Points on a hilly landscape, in no order, each with its height.
From any point a climber steps to the highest of the 2 points nearest to it. It stops when none of these is higher. Distance is the straight distance between rows; heights are no part of it.
zotup: [1.969, 2.965, -0.392, 1.540, 0.148, 0.171, -1.296, 0.456, -4.194, -3.557, 0.791, 2.159, -1.740, 3.329, -1.063, 1.616, 0.088, -0.606, -4.724, 1.508, -5.422, -0.250, 2.272, -1.084]  h=173
samu: [-5.439, -0.211, -1.934, 0.525, 1.322, 6.482, 2.109, -3.063, 0.002, 4.700, 2.923, -4.253, -0.731, 0.158, -1.030, -3.498, 1.408, -1.809, 1.241, -1.069, -0.269, 1.883, -1.966, 2.958]  h=671
Pokup: [1.107, 1.874, -0.729, 1.704, -1.998, 0.452, 1.156, 2.749, -0.978, 0.097, 0.352, 2.641, -0.109, -1.130, -1.793, 1.081, 0.906, -1.353, 3.126, -0.629, 2.160, -2.906, -1.734, -3.400]  h=778
ruza: [1.557, -4.022, 0.727, 0.363, -1.872, -3.571, -0.706, 2.872, -0.080, -0.794, -0.296, 5.305, 2.601, 1.050, 0.021, 3.601, 1.912, 0.806, 2.904, 1.831, 1.272, -3.291, 1.766, 2.005]  h=353
Regum: [-3.772, -0.457, 2.502, 2.583, -2.752, 5.325, -1.678, -5.112, -0.080, 2.592, 0.170, -0.754, 0.647, -3.288, 0.936, -8.388, -3.041, 1.123, -1.578, -1.649, 1.656, 1.125, 0.525, 0.629]  h=583
Mus: [-3.259, 2.429, 1.399, -0.422, 1.682, 2.319, 0.984, -0.080, -0.689, -5.144, -2.302, -3.752, 0.434, 5.334, 1.768, 0.306, -0.259, -1.883, -3.238, -3.385, 0.698, -1.512, 1.560, 0.904]  h=339
fenem: [0.787, -7.441, -0.864, -0.020, 3.731, -1.156, 0.143, 0.992, 1.387, 0.238, -0.635, -0.841, 3.537, -2.679, -3.736, -2.158, -0.623, 2.600, 3.931, -0.921, -1.208, 1.886, -1.594, 3.543]  h=394
bapof: [-0.595, 1.197, 2.195, -2.426, -0.229, -2.066, 0.492, 2.384, 3.784, -1.110, -3.561, 2.349, 1.069, -3.879, 1.809, -0.808, -2.814, 0.932, -2.470, 0.850, 2.024, -0.248, -1.077, -4.575]  h=116
Dag: [-0.987, -0.931, 3.355, -1.204, 4.609, 0.960, 1.550, -0.018, -0.750, -4.080, 1.533, -0.504, 0.164, 1.794, -0.417, 1.022, 0.483, 3.372, -2.828, -3.650, -0.112, 1.821, 5.019, 2.557]  h=455
zoku: [5.290, -0.151, -1.544, 3.091, -1.447, 0.177, -2.015, 2.926, -2.258, 0.540, 2.726, 5.533, -2.163, 0.718, -1.684, 2.071, 3.752, 2.183, -1.185, 0.793, -0.958, -1.364, 3.001, 0.663]  h=144
Fomet: [4.703, -1.234, -0.058, 0.356, -4.818, -2.608, -1.758, 2.504, 0.312, -0.942, -0.402, 0.911, 0.048, 5.426, -0.336, 3.998, 1.956, -1.366, 1.589, -1.774, 4.273, -6.506, 0.190, -0.545]  h=117
meram: [1.663, -3.711, 2.619, 0.055, 2.161, -3.147, -1.422, 2.253, 2.589, 1.375, 1.390, 0.684, 0.430, 2.220, -4.855, 1.325, 0.995, -0.021, 4.588, -3.896, 1.370, -2.418, 2.379, 2.118]  h=485
foli: [2.340, -6.062, 0.637, -0.390, -0.825, -4.374, 0.776, 1.981, 2.781, -0.294, 0.000, 0.677, 4.099, 3.304, -1.731, 3.543, 1.553, -0.426, 3.564, -1.331, 3.433, -3.491, 1.869, 4.355]  h=411
Mored: [-0.575, 0.707, 1.212, -0.769, -4.252, -5.895, 1.639, 2.717, 6.952, 4.570, -5.765, -0.719, 2.997, -1.408, 2.423, -2.308, -3.905, -2.185, -1.624, -0.646, 6.464, -0.826, -1.077, -3.415]  h=78
getu: [2.962, -5.342, -1.932, -2.900, -2.734, -1.547, -2.816, -0.469, 3.192, 1.213, -1.179, 3.121, -1.233, -1.187, -0.172, 1.798, 0.888, 2.663, 3.824, 0.348, 1.339, -2.103, -6.098, 2.160]  h=566
Ges: [-0.629, 1.749, -0.881, -0.605, 2.042, 5.092, 0.368, -0.451, -1.003, -4.486, -0.065, -3.100, -1.134, 5.006, 3.051, 1.233, 3.093, -0.853, -2.041, -0.581, 1.068, -0.619, 0.547, 4.250]  h=383
Mek: [1.133, 5.967, 3.103, 2.085, -2.199, -2.770, 0.539, -3.835, 0.424, 5.361, -1.120, -1.754, 1.546, -6.809, 0.463, -5.194, -4.896, -0.958, 0.818, -1.602, 3.075, -1.354, -1.209, -2.595]  h=500
laniz: [-1.090, 0.916, 0.243, 0.611, 0.650, -4.074, 2.819, 0.051, -2.326, -3.573, -3.837, 3.309, -0.175, -3.492, 0.770, 2.011, -3.665, 1.113, -1.209, 1.120, -3.270, 1.438, -1.030, -3.878]  h=148
zato: [0.792, 1.014, 2.328, 1.714, 4.324, 1.754, 1.212, -0.798, -1.084, -0.391, 3.717, -1.576, -3.806, 1.940, -1.787, 3.147, 2.468, 1.176, -1.748, -3.022, -0.586, 3.209, 4.819, 4.940]  h=391
Duf: [-1.545, 2.326, -0.892, 0.416, -0.677, 2.587, 0.626, 1.506, -1.698, 0.762, 3.155, 2.545, -3.720, 0.555, -3.509, 1.284, 2.164, -1.076, 0.461, -1.217, -1.206, -1.840, -0.043, -1.977]  h=698
mur: [4.833, 4.008, -1.780, 2.680, -2.493, -2.558, -1.569, 0.375, -5.073, -0.790, 0.816, 1.227, -1.097, 3.519, -2.370, 1.067, -0.281, -2.079, 1.976, -0.723, -4.577, -1.268, -3.054, -4.963]  h=95
Nuzo: [-1.809, 1.224, 3.884, 2.246, -2.065, 1.120, -1.462, -4.089, 1.609, 5.049, -0.707, -0.195, 0.884, -6.772, 0.614, -6.523, -3.233, 1.387, 1.329, -1.306, 4.185, 0.042, 0.253, -0.056]  h=542
Foned: [-5.104, 3.062, -1.001, 1.229, 0.665, 4.162, 3.059, -0.784, -2.077, 0.130, 1.808, -1.661, -2.188, 2.299, -1.760, 0.285, 1.025, -3.292, -1.480, -2.191, -1.184, -1.210, 0.814, 0.425]  h=634
lib: [-0.560, 1.396, 1.627, -2.068, -4.891, -1.888, 1.914, 1.683, 1.582, 3.851, -0.938, -1.278, 4.146, -0.044, 1.023, -3.357, -2.199, -1.333, 2.881, -4.347, 4.600, -3.911, -4.220, -5.864]  h=66
Nado: [-2.695, -2.356, 3.503, 0.624, 3.059, 0.688, -0.920, 0.604, 1.827, 1.102, 1.382, -0.013, 1.414, 2.492, -5.157, -1.976, -0.121, 0.237, 1.379, -4.528, -0.070, -0.717, 2.668, 1.196]  h=559
fevor: [0.787, 0.526, -0.696, 1.942, -0.098, -2.868, 3.563, 2.642, -3.368, -3.049, -0.922, 4.100, 1.437, -4.839, 1.858, 2.216, -0.344, 2.035, 0.788, 2.092, 0.223, 1.760, 1.977, -2.025]  h=134
liva: [-1.697, 0.936, 1.959, -1.726, 2.312, 1.728, 0.479, -2.040, 1.822, 0.401, -0.068, -0.128, 3.118, -5.696, 1.463, -4.859, -3.054, -0.212, -1.810, 2.665, 0.069, 0.668, 2.211, -0.293]  h=503
ditu: [7.564, 0.147, -0.444, 1.889, -2.209, -1.723, -1.347, 2.049, -0.719, 0.111, 3.306, 2.995, -0.746, 2.577, -1.811, 2.752, 2.839, -0.104, 1.034, -1.362, 1.872, -4.111, 2.028, 1.402]  h=132
Mina: [1.432, 5.634, -1.644, 1.400, -1.582, 0.708, -0.123, -0.924, -3.872, -1.260, 1.436, 0.547, -0.184, 1.712, -1.031, 0.038, -0.075, -2.602, 0.342, 1.227, -4.447, 2.201, -3.289, -4.439]  h=89
Bok: [-1.916, 5.968, 0.401, 2.090, 2.665, 1.076, 1.492, -1.626, -1.231, 1.988, -2.277, -3.337, -2.325, -3.884, 3.048, -0.365, -2.965, -2.855, -4.995, 5.679, -1.965, 1.676, -0.338, -0.756]  h=83
mubo: [0.133, 0.661, 0.189, 1.002, -2.888, -3.196, 1.108, 2.100, 0.435, 0.064, -2.115, -1.239, 4.689, 1.132, -1.855, -3.766, -3.005, -2.558, 1.992, -4.532, 1.937, -3.045, -1.314, -6.527]  h=61
Zami: [-1.392, -2.109, -0.023, -0.825, -0.770, 0.619, -0.958, 1.576, 1.651, -0.538, -1.211, -0.441, 2.686, -2.543, -1.278, -3.851, -0.309, -0.815, 5.399, -1.324, 3.718, -2.017, 1.399, -3.104]  h=632
zugi: [2.255, -4.419, 3.146, -2.407, 4.088, -3.411, -1.533, 0.463, -1.125, -2.249, 2.615, 1.652, 0.134, 1.872, -0.726, 2.777, 0.926, 6.293, 1.797, -1.625, -1.752, 3.392, 2.351, 4.253]  h=636
Sedo: [-4.463, -1.766, 3.315, -0.316, 1.010, 1.163, 0.382, 0.437, 3.034, 0.244, -1.049, 1.867, 2.769, 0.282, -2.306, -3.169, -1.442, 0.867, -1.265, -3.850, 1.118, 0.445, 0.505, -1.413]  h=525
kan: [-0.510, 4.325, -3.948, 2.305, 1.484, 1.368, 3.022, -3.634, -2.999, -0.901, -2.659, -5.103, -1.708, 1.762, 3.023, -0.185, -2.426, -4.633, -2.512, 3.284, -4.887, 3.233, -4.720, -1.439]  h=65
bev: [-2.159, 4.114, -1.419, -1.168, -1.104, 2.937, -0.945, -2.525, -0.824, 1.513, 2.267, 0.517, -0.860, -1.592, 1.874, 0.193, 1.083, -3.311, -0.122, 6.029, -2.576, 1.867, -0.451, 0.070]  h=365
Faror: [4.890, 1.992, -3.147, 4.057, -3.055, 0.291, -1.276, 2.661, -3.239, -0.625, 0.520, 5.047, -1.128, -0.794, 0.445, 1.392, 2.737, 1.028, -2.370, 3.060, -1.457, 0.853, 0.605, -2.956]  h=153
siz: [7.436, -5.116, -0.438, 0.275, 0.303, -4.233, -3.050, 0.173, -1.184, -0.782, 0.976, 2.132, 0.111, 1.246, -2.487, 3.501, 1.529, 5.566, 2.114, -2.033, -2.339, 1.689, -2.836, 5.883]  h=560
Zap: [-2.351, -2.106, 0.777, -5.634, -2.116, -1.994, -3.151, 1.166, 5.238, -1.427, -0.906, 2.957, 0.140, 2.828, -0.404, 0.359, 1.121, 1.196, 1.485, -0.473, 0.426, 1.745, -0.686, -1.780]  h=421
peki: [-1.190, 4.644, -0.897, 0.595, 1.091, -1.667, 2.096, -2.147, -2.020, 4.656, -1.359, -4.119, -3.099, -4.083, -0.758, -2.733, -5.578, -3.370, 0.379, 1.703, -3.775, -1.172, -3.660, -5.224]  h=435
maniv: [-2.033, -1.589, -0.584, -2.604, 3.663, 5.531, -0.670, -1.807, 0.443, -3.934, 0.065, -2.764, -0.090, 0.717, 0.677, -1.416, 1.619, 1.232, 0.510, 0.285, -0.097, 2.258, -0.048, 2.629]  h=433
nota: [-4.942, -1.051, -1.220, 1.828, 2.984, 5.301, 3.826, -0.954, -0.541, 0.665, 0.348, -1.758, -1.401, -3.785, 2.280, -0.558, 1.766, 1.979, -2.050, 1.422, 1.082, 4.835, 2.072, 3.113]  h=60
Medit: [2.741, -0.869, -1.355, 2.701, -1.654, -1.629, 1.930, 2.864, -0.779, -2.769, -2.094, -2.223, 3.336, 0.621, -0.975, 0.455, -0.036, -2.954, 3.323, -1.894, 5.381, -4.612, 2.673, -2.491]  h=631
sas: [4.429, -4.224, 0.318, -0.856, 3.955, -1.485, -4.052, -1.111, -3.764, -1.032, 2.909, -1.120, -2.995, 2.710, -0.475, 2.930, 1.321, 5.663, -0.755, 0.451, -5.018, 3.878, 2.483, 7.104]  h=549
fezat: [4.849, 2.727, -0.613, 1.207, -5.384, -4.613, -0.922, 1.659, -3.589, -0.808, 0.272, 0.263, 0.427, 4.236, -1.089, 3.060, -0.026, -2.474, 4.174, -2.575, 0.426, -4.895, -1.781, -4.027]  h=103
vuvor: [0.005, -7.055, 0.187, 0.414, 0.541, -2.180, -0.304, 1.435, 3.847, 1.708, -0.864, -0.525, 3.695, 0.452, -3.997, -2.598, -0.047, 1.091, 4.653, -4.459, 2.966, -1.290, -0.049, 1.729]  h=430
devoz: [0.676, 0.062, 1.621, -2.383, 1.285, -0.919, -3.206, 1.131, 0.481, -3.582, 1.656, 0.092, -2.571, 2.135, -3.217, 1.033, 0.772, 0.215, 1.704, -2.309, -0.563, -1.501, 4.875, -1.242]  h=256
diro: [-1.589, -0.580, -2.163, 0.611, 1.031, 3.436, -2.196, -1.814, -2.297, -0.022, 2.347, -3.386, -5.254, 6.128, -0.120, 3.228, 4.373, -1.146, 1.481, -0.482, -1.697, -0.174, 1.196, 6.371]  h=405
Lif: [0.699, 2.692, 0.207, 1.885, 0.482, -1.252, 0.812, 2.699, -2.607, -1.003, -0.885, -1.468, 0.468, 1.664, -3.923, -1.941, -2.639, -2.167, 1.093, -3.522, -1.718, -2.036, -1.514, -6.799]  h=54
Ler: [-3.341, -4.723, 0.423, -4.180, 0.849, 0.686, -2.629, -1.043, 4.725, 1.075, -1.223, -1.700, 2.183, -1.927, -1.425, -4.900, -1.332, 0.822, 4.264, -1.265, 1.134, 1.027, -0.927, -0.570]  h=557
lek: [4.366, -3.803, -0.949, -0.697, -1.638, -1.565, -2.594, -0.057, 0.944, 0.713, 1.446, 2.799, -1.353, 1.986, -3.546, 2.812, 2.638, 2.839, 4.235, -3.160, -0.248, -1.105, -4.413, 2.973]  h=596
nura: [1.601, 0.326, 1.183, -1.441, 0.429, 2.368, -5.744, -2.473, -1.774, -1.750, 2.174, 0.189, -4.380, 5.567, -0.534, 2.362, 2.766, 1.456, -0.081, -1.010, -2.524, -0.066, 3.002, 3.791]  h=451
tazur: [-3.336, 1.500, 1.272, -3.655, 0.587, 0.328, -1.653, 0.106, 0.895, -5.012, -0.505, -1.999, -0.621, 3.841, -1.469, -0.126, -0.602, -1.039, -1.128, -3.023, -0.629, -0.401, 2.867, -3.026]  h=296
nibo: [-0.231, -1.203, -0.832, -1.000, -4.834, -5.034, 2.562, 3.456, 4.933, 0.762, -6.406, -1.281, 4.102, 2.272, 2.621, 0.824, -2.300, -3.381, -1.442, 0.743, 5.984, -1.569, -1.375, -3.628]  h=86
bem: [2.451, -1.436, 0.252, 1.732, -0.230, -3.791, 3.693, 3.817, -2.321, -3.614, -2.505, 2.086, 5.788, -1.967, 2.525, 1.391, -0.956, 1.107, 0.429, 1.470, 2.947, -0.929, 1.851, -1.555]  h=118
Mosub: [-1.699, 2.371, -4.111, 5.614, -1.839, -0.474, 2.146, 1.248, -1.112, -0.771, 1.824, -3.083, -2.527, 5.364, 4.457, 5.789, 6.000, -3.085, -5.103, 0.027, -0.028, 2.766, 3.533, 3.680]  h=311
vef: [2.163, 5.550, 0.061, 1.744, 2.049, -0.093, 1.216, -0.078, -0.030, 1.972, -1.193, -1.172, -0.734, -6.702, 0.999, -2.249, -3.227, -1.788, -2.571, 4.464, -0.749, 0.959, -1.108, -3.785]  h=94
Digu: [1.439, 3.130, 1.238, 1.037, 0.449, -2.003, 1.770, 0.037, 0.842, -0.262, -4.522, -0.352, 0.936, -5.435, 0.649, -2.774, -5.569, -0.707, -1.379, -0.265, 0.680, -0.194, -3.294, -5.801]  h=104
Doz: [-1.268, -1.099, -2.190, 2.794, 2.229, 2.320, 2.228, 0.122, -0.925, 0.107, 4.061, -1.904, -3.326, 2.719, 0.670, 4.179, 5.731, 2.033, -4.176, -0.263, -0.939, 5.879, 3.159, 5.212]  h=352
mazi: [2.825, -7.148, 0.756, -1.836, 1.113, -5.051, -0.788, 2.225, 1.381, -1.579, -1.568, 1.767, 3.056, 0.518, -0.905, 2.528, 0.293, 5.566, 2.986, -1.313, -0.034, 2.852, -4.241, 3.880]  h=516
vule: [0.598, 0.921, -1.184, -1.399, 1.023, 3.123, -1.172, -0.640, -0.319, -0.835, 3.742, 1.349, 2.237, -0.097, -1.160, -1.586, 2.572, -1.622, 1.870, 3.301, -2.266, 1.652, 0.829, 0.240]  h=392
tege: [1.746, -0.819, -0.536, -1.407, 1.731, 1.809, 0.312, 0.733, 1.764, -0.112, 1.477, 1.797, 3.698, -4.328, 0.277, -2.962, 0.489, -0.223, 1.719, 3.971, 0.554, 0.258, 0.419, 0.316]  h=438
dima: [-2.972, -1.199, -4.276, 3.041, -0.553, 1.744, 2.355, 0.538, -1.814, -0.143, 1.817, -0.625, -2.485, 3.012, 5.918, 5.269, 6.172, 0.984, -4.964, 2.427, -0.142, 3.618, 2.287, 5.693]  h=333
lamen: [3.214, 1.193, -2.245, -0.220, -4.453, 1.629, 0.031, 1.258, 0.019, 3.066, 1.516, 2.644, -1.047, -2.159, 1.531, 1.146, 1.922, -1.004, 3.306, 2.270, 3.542, -4.289, -4.015, -1.239]  h=708
bogu: [-2.752, 4.237, -2.260, 3.271, 1.029, 2.158, 3.179, -1.509, -2.603, -0.916, -1.078, -2.501, 0.907, 0.218, 1.347, -0.205, -0.757, -3.880, -3.543, 2.794, -3.487, 4.018, -0.430, -1.397]  h=72
befa: [-4.389, 2.676, 1.161, 1.529, 3.115, 2.838, 3.466, -0.408, -1.786, 0.827, -1.242, -0.887, -0.446, -4.711, 4.558, -0.132, -1.154, 0.565, -3.797, 4.087, 0.597, 3.292, 1.875, 1.405]  h=70
Tesul: [-0.369, -0.199, -0.522, 2.017, -2.837, -5.255, 2.799, -1.095, -0.843, 1.957, -4.489, -1.500, 2.138, -0.641, -1.334, -3.334, -5.764, -1.726, 3.560, -4.771, -0.649, -1.340, -4.981, -7.217]  h=56
Zupos: [-1.665, -0.427, -1.767, -1.238, 0.914, 4.192, -0.868, -1.879, -0.848, 1.112, 1.687, 1.520, -2.160, -1.105, 3.613, 1.145, 2.442, 0.995, -2.618, 6.539, -2.541, 2.401, 0.372, 4.469]  h=399
muka: [-0.147, -1.563, -1.631, -0.752, -3.608, -1.447, 1.625, 1.803, 1.424, -0.271, -2.840, -2.182, 3.051, -1.568, 0.957, -0.228, -1.101, -3.444, 4.124, 0.301, 5.807, -5.598, -0.321, -3.160]  h=736
Rov: [5.055, 4.115, -0.040, 2.536, 1.924, -2.752, -1.184, -0.313, -4.024, -3.645, 1.326, -1.489, -2.768, 2.626, -2.244, 1.738, -1.358, -2.161, -2.161, -0.278, -5.824, 1.516, 3.334, -2.287]  h=190
lurer: [-3.858, -1.311, -0.276, -3.411, 0.713, 4.106, -2.389, -1.070, -0.551, -0.115, 1.954, -2.123, -4.097, 5.455, -1.589, 1.170, 1.930, -0.164, 1.490, -1.558, -1.605, -2.660, -2.159, 2.300]  h=376
sed: [-5.165, 2.036, 1.639, 1.012, 0.861, 4.286, 1.919, -1.499, -0.414, 0.063, -0.893, -0.898, 0.944, -0.746, -0.760, -3.320, -2.152, -1.729, -2.185, -1.892, -0.282, -0.194, 0.305, -1.299]  h=579
zif: [-2.103, 1.773, 3.351, -2.180, 1.921, -5.063, 1.352, 0.206, 0.907, -0.445, -3.743, 1.173, -0.329, -5.957, 2.986, 0.399, -5.663, 1.276, -3.763, 3.031, -1.098, 0.436, 0.972, -3.518]  h=131
zumu: [-2.378, -0.416, 2.346, -2.087, -2.887, -1.673, 0.099, 1.963, 6.382, 4.836, -2.731, 0.436, 1.877, -1.296, 0.182, -3.775, -2.136, -0.291, 1.167, -2.768, 5.560, -1.424, -2.930, -3.947]  h=71
Pupu: [-4.968, -0.841, 1.886, -5.917, 1.144, 3.052, -2.133, -3.181, 3.705, 1.782, -0.161, -3.642, 0.494, -1.074, 1.108, -4.617, -2.089, -0.638, 1.878, -0.056, 0.852, -0.032, -1.756, -0.291]  h=611
Mut: [1.253, -2.941, 0.386, -0.324, -2.992, -4.124, 3.112, 2.926, 1.712, -2.203, -4.150, 1.050, 5.548, 0.765, 3.267, 2.986, -1.343, -1.055, -0.927, 2.400, 4.660, -3.090, 0.048, -0.713]  h=100
Zoved: [2.061, 0.551, 0.783, -2.887, -2.541, -0.349, 0.313, 1.195, 3.415, 4.132, 0.149, 1.023, -0.177, -2.594, 1.719, 0.046, -0.820, -1.119, 2.302, 0.817, 5.145, -5.327, -4.955, -1.888]  h=663
Ribor: [4.095, 3.911, 1.853, 0.517, 0.995, -2.444, -0.974, 0.815, -1.539, -3.984, 1.628, -0.550, -2.184, 0.715, -2.638, 1.601, -0.821, -1.221, 0.359, -3.444, -1.212, -0.473, 4.571, -2.822]  h=219
Femi: [-1.519, 4.048, -5.113, 5.039, -3.602, 0.731, -0.532, -1.210, -3.747, -0.245, 0.867, -1.557, -3.849, 5.231, 2.363, 4.620, 3.838, -3.107, -5.582, 1.598, -3.947, 3.002, 1.271, -0.339]  h=289
dur: [-4.047, -2.394, 1.624, 1.521, 3.354, 4.512, 0.564, -1.973, 0.195, 2.110, 2.017, -2.382, 0.768, 2.818, -4.496, -2.842, 0.414, -0.086, 0.381, -4.165, -0.918, 0.707, -0.038, 4.069]  h=619
ziz: [0.567, -2.511, 1.792, -2.322, 2.319, -0.813, -0.310, 1.171, -0.606, -4.315, 1.093, 3.414, 1.400, -0.286, 0.511, 1.393, 1.694, 4.504, 1.190, -0.061, -0.073, 2.435, 2.451, 1.128]  h=543
Lag: [-0.834, 3.507, -5.714, 2.462, -4.350, 2.710, -1.550, -1.124, -2.559, 1.263, 2.801, 0.418, -4.262, 1.255, 0.952, 1.889, 3.637, -1.974, -4.853, 3.284, -3.607, 3.192, 0.872, -3.029]  h=279
pive: [2.282, -4.587, -1.971, 0.052, 3.248, 1.465, -0.051, 1.002, -1.491, 0.001, 2.997, 1.851, -1.002, -0.899, -1.282, 1.459, 2.967, 4.714, 0.129, 2.649, -3.249, 3.986, -0.897, 4.390]  h=444
bigar: [-2.557, 6.035, 2.990, 1.634, 0.244, -1.391, 0.018, -4.797, -0.921, 5.286, -1.004, -4.257, -0.691, -5.163, 0.058, -5.311, -6.114, -2.481, -1.705, -0.148, -0.958, -1.184, -0.016, -2.489]  h=464
mivu: [0.980, -5.572, 0.067, -3.999, -1.270, -4.509, -1.479, 2.147, 5.582, -1.294, -1.464, 2.576, 2.501, 2.343, -0.308, 1.472, 1.763, 2.734, 3.255, -1.431, 2.089, 1.999, -0.676, 1.140]  h=465
suf: [-0.751, 3.446, 3.330, -3.726, 3.484, 0.366, -0.823, -3.431, 3.017, 1.762, 0.279, -1.671, -1.574, -5.229, 2.141, -1.240, -2.015, 0.776, -2.759, 3.495, 0.759, -0.260, 1.476, 1.964]  h=582
Pasa: [2.065, -3.268, 0.716, -1.789, -2.084, -1.559, -0.251, 0.946, 4.294, 2.231, -1.943, 2.982, 1.687, -1.433, 2.377, 2.072, 0.128, 0.169, 2.341, 2.498, 4.558, -3.628, -4.210, 2.076]  h=609
muko: [-3.030, 2.232, 0.824, -5.306, 1.522, 3.571, -0.864, -4.006, 2.503, 1.640, 1.062, -2.227, -1.971, -1.332, 2.605, -1.184, -1.237, -1.882, -1.604, 2.848, -0.510, -2.060, -1.973, 2.444]  h=719
nulol: [1.612, -2.743, -3.796, -0.021, -0.623, 2.812, -2.499, -0.523, -1.340, 1.733, 2.795, 4.326, -2.103, -0.593, 0.643, 0.459, 4.026, 3.424, -2.294, 4.619, -3.853, 2.460, 1.535, 2.942]  h=422
tugo: [0.758, 2.693, -1.326, 1.476, -0.918, 0.654, 0.362, 0.580, -3.282, -1.007, -0.533, 4.488, -1.996, -1.533, 1.215, 1.557, -0.701, 0.394, -4.944, 4.008, -4.407, 0.543, -0.900, -2.434]  h=161
movov: [-2.988, -0.675, 0.549, 0.977, 1.257, 5.596, 0.652, -4.968, 1.430, 5.863, 1.492, -3.223, -0.545, -4.798, -0.460, -6.426, -1.308, 0.765, -0.569, -0.851, 0.721, 2.196, -1.767, 3.097]  h=626
sos: [1.213, -3.227, -0.493, -1.926, 1.714, 1.236, -3.731, -2.997, -2.582, -2.766, 1.694, 0.052, -2.706, 5.143, 1.360, 2.999, 2.709, 3.747, -2.131, 0.143, -3.815, 1.177, 2.661, 7.947]  h=501
ridev: [-0.706, -4.607, -0.107, -3.583, 3.862, 2.479, -0.279, 0.152, 0.420, -2.798, 0.029, 0.640, -0.552, -1.586, 0.842, 0.236, 0.594, 4.625, -0.583, 2.499, -1.675, 2.236, -0.576, 2.892]  h=478

Where does a climber stop that starts at each point below?
bogu | laniz
Tesul | laniz
Femi | zugi
kan | laniz
befa | laniz
peki | samu

Call two points neighbours if one is among the 2 nearest of the other. Go from one point of each pair to the other, from neighbour to neighbour, staying as high as possible. Name the lowest point that can't be avoided.
muka and zugi | bev
samu and Pokup | Sedo
laniz and Pokup | vef
Pokup and lek | getu
muko and muka | Ler
